Each row is a point on a tangle of strands that fork, close into loops and nearly touch. The rows are in no order.
Two points are linked if the straight distance between their rows is under 40.5.
Z_66: [ -8  18 -66  -9 -22   5  -5 -37  -6 -13 -22]
Z_486: [ 13  -6 -17 -38   0  18   8   3  30 -16  39]
Z_333: [ 38 -13 -15 -17  -6  40  -9  10  17  36  40]
Z_13: [ 11 -27  47  14  11  15   2  -2   8  57  16]
Z_226: [-24  23  15   5  50 -23  11  -5  16  -6  36]
Z_477: [ 11 -14 -46 -32 -31  -3   5  11   7 -37   1]
Z_116: [ 14 -19 -43 -16 -55   4 -12   1 -10 -12 -28]
Z_623: [ -8  54  -5  23  24  -6 -28 -19 -28  16 -33]
Z_302: [-34  18 -11   5  19 -21  49 -34   6 -33  10]
Z_37: [ 12 -33 -21 -17 -55   4   0   4  -4 -17 -24]
Z_411: [ 13 -16  28 -20  -1  20  14  18  16 -10  20]
Z_974: [-16  12  -4 -19  26   7  27 -14  20 -25  29]
Z_178: [ 17 -23 -60 -21 -52 -15 -19  10  -8  -9 -18]
Z_91: [ -3  53  -3  10  16  12 -25 -21 -23  18 -33]
Z_329: [-11  16  27  10  44  -2 -11  10  13  20  33]
Z_556: [-31  21  -1   8  34 -32  40 -24   9 -30  16]
Z_237: [ 44 -39  22  -8  -6  34  13  -1  10  39  26]
Z_541: [  9 -12 -60 -32 -32 -17  -1   9   6 -31   6]
Z_885: [ 16  23 -56 -14 -27  17 -33 -28  -7  11 -25]
Z_560: [-14  41 -32   8   1  16  -9 -41 -17   5 -30]
Z_50: [ 18 -12  -3   9  -8  54 -13   2   6  51  24]
Z_232: [18  1 30 12 15 41 -5 20  1 37 26]
Z_758: [-24  28  -7  35   9 -39 -26   8 -26 -14 -36]
Z_991: [  2 -24  15 -19 -19  11  15  18  11 -25   2]
Z_958: [ -9 -25  34  25 -20 -33  -4  20 -23  -4 -44]
Z_161: [-17  10   4 -18  20   7  23   1  17 -29  18]
Z_29: [ -6  11 -71 -17 -16 -12  29 -31   4 -35   5]
Z_551: [  2  -6 -25 -24 -21  10  11   9   8 -41  -2]
Z_165: [  6 -45  50  -6  -9  -9  24   5   9   4   0]
Z_912: [  2   6 -56 -20  -3  -8  41 -28  13 -39  23]
Z_781: [ -6  20 -10 -14  34   8  44 -25  20 -21  39]
Z_498: [-18  -2  33  -6  23 -10   2  21  12 -14  18]
Z_228: [-19  50 -19  40  24 -35  -7 -23 -34   0 -32]
Z_253: [ 11 -50  58  -2   4  -8  19  -4  15  21  11]
Z_756: [ 35 -11 -20 -27  -1  28  -6  12  22  17  47]
Z_189: [ 17 -12  29 -13   8  30  10  21  15   6  27]
Z_257: [-30  16   7  20   1 -31 -15  18 -17 -26 -32]
Z_852: [ 17 -21  11   7  -7  44  -6  -1   7  56  19]
Z_249: [  7 -52  38 -10 -16  -4  28   2   2  -6 -12]
Z_97: [-11  -8  22  32 -18 -30 -16  21 -29  -2 -44]
Z_401: [ 13 -28  27  19  -2  33  -5  -5   5  63  12]
Z_504: [  9   3  29  25  18  31 -14  21  -8  47  18]
Z_874: [-23  31  -6  18  -6   5 -18  -8 -24  -2 -42]
Z_953: [-12  24   5  20 -10   2 -26   3 -27   6 -47]
Z_530: [-23  38 -18  39  18 -40 -21  -3 -31  -9 -32]
Z_987: [ -7 -39  40  16 -19 -28  11  10 -15  -8 -36]
Z_553: [ 44 -42  26   4   4  33  21  -9   1  53  16]
Z_587: [-29  -5  20  10  -4 -24  -6  19  -6 -27 -23]
Z_348: [  8 -21  42  16  21 -50 -14  38   7   1  20]
Z_142: [ 20  36 -33 -15 -11  27 -30 -32  -9  18 -22]
Z_648: [-21   4  19 -13  13  -3  15  10  11 -31  10]
Z_662: [  3  44   2   1   3  24 -32 -20 -19  21 -34]
Z_746: [  1   5 -45 -31   7  -3  27 -16  25 -33  36]
Z_417: [ 12 -42  51  -1   4   4  12  -4  17  38  16]
Z_641: [ -3  12  20  34  26  15 -23  21  -3  50  20]
Z_12: [-14  13  14  29 -13 -16 -32  12 -33   2 -50]
Z_381: [-19  25 -25   6 -17  16 -18 -25 -12  -8 -40]
Z_404: [  1 -20  32  18  11 -52  -9  40  -4 -19   2]
Z_571: [ -4  16  25  24  39  -2 -22  22   5  32  35]
Z_464: [ 43 -29   9 -18  -9  38   3   7  15  32  32]
Z_929: [ -3 -10   0 -24 -16  11  15  10   8 -39  -4]
Z_632: [  7  11  25  32  39 -20 -31  29   3  37  35]
Z_540: [ 19  43 -18 -13   1  32 -30 -30 -11  24 -24]
Z_810: [  9 -46  21  -5 -37  -1  21   3  -5 -11 -25]
Z_785: [  2  20 -58 -10 -31  10 -19 -28 -11  -5 -26]
Z_356: [  1 -40  51  11  -8 -35  14  20  -8  -6 -20]
Z_130: [-17 -14  34  15   3 -41  -8  31  -6 -19 -10]
Z_818: [  5   1 -25 -35   3   8  16  -5  32 -23  37]
Z_817: [ -7  -7  44   8  24 -28  -7  27   9   1  21]
Z_795: [-28   0  15   2   1 -15   8  15   0 -33 -12]
Z_307: [-20  48 -26  23   9   6  -2 -39 -22   2 -34]
Z_858: [-14  15 -66 -11 -18  -3  14 -41  -3 -27 -12]
Z_655: [ 28 -19 -12 -34 -11  20   1  15  25  -6  40]
Z_904: [-29  21   8  11  45 -37  27  -8  13 -19  28]
Z_18: [ 15 -47  -2 -12 -47   3  13  -1  -6 -14 -25]
Z_35: [18 -4 27 -5 15 36  0 18  9 23 27]
Z_162: [-27  48 -20  31  15 -12   2 -30 -29  -2 -34]
Z_550: [ 12 -12 -71 -27 -41 -27 -12  10  -4 -21  -6]
Z_706: [-17  18  21   1  46  -4  -3   3  21  11  40]

A tip is a point with one link. Name the tips that can be reached along the links from each point below, in the order of the rows.
Z_551 -> Z_302, Z_50, Z_632
Z_655 -> Z_623, Z_553
Z_974 -> Z_781, Z_356

A piece is two or more points that can be reached from each other along the links. Count, over all rows, the pieces, the separate loops (a circle has one, a figure eight two, a Y none), the forks (points with three links) and the tips (points with one).
pieces -> 3
loops -> 1
forks -> 3
tips -> 7

A fork is a point with three links, a tip a point with one. Leave the first point through the second and follow the links. Name the first fork or tip that comes.
Z_13, Z_401 -> Z_50
Z_226, Z_706 -> Z_571
Z_12, Z_97 -> Z_356
Z_333, Z_464 -> Z_553
Z_162, Z_228 -> Z_587
Z_706, Z_226 -> Z_302
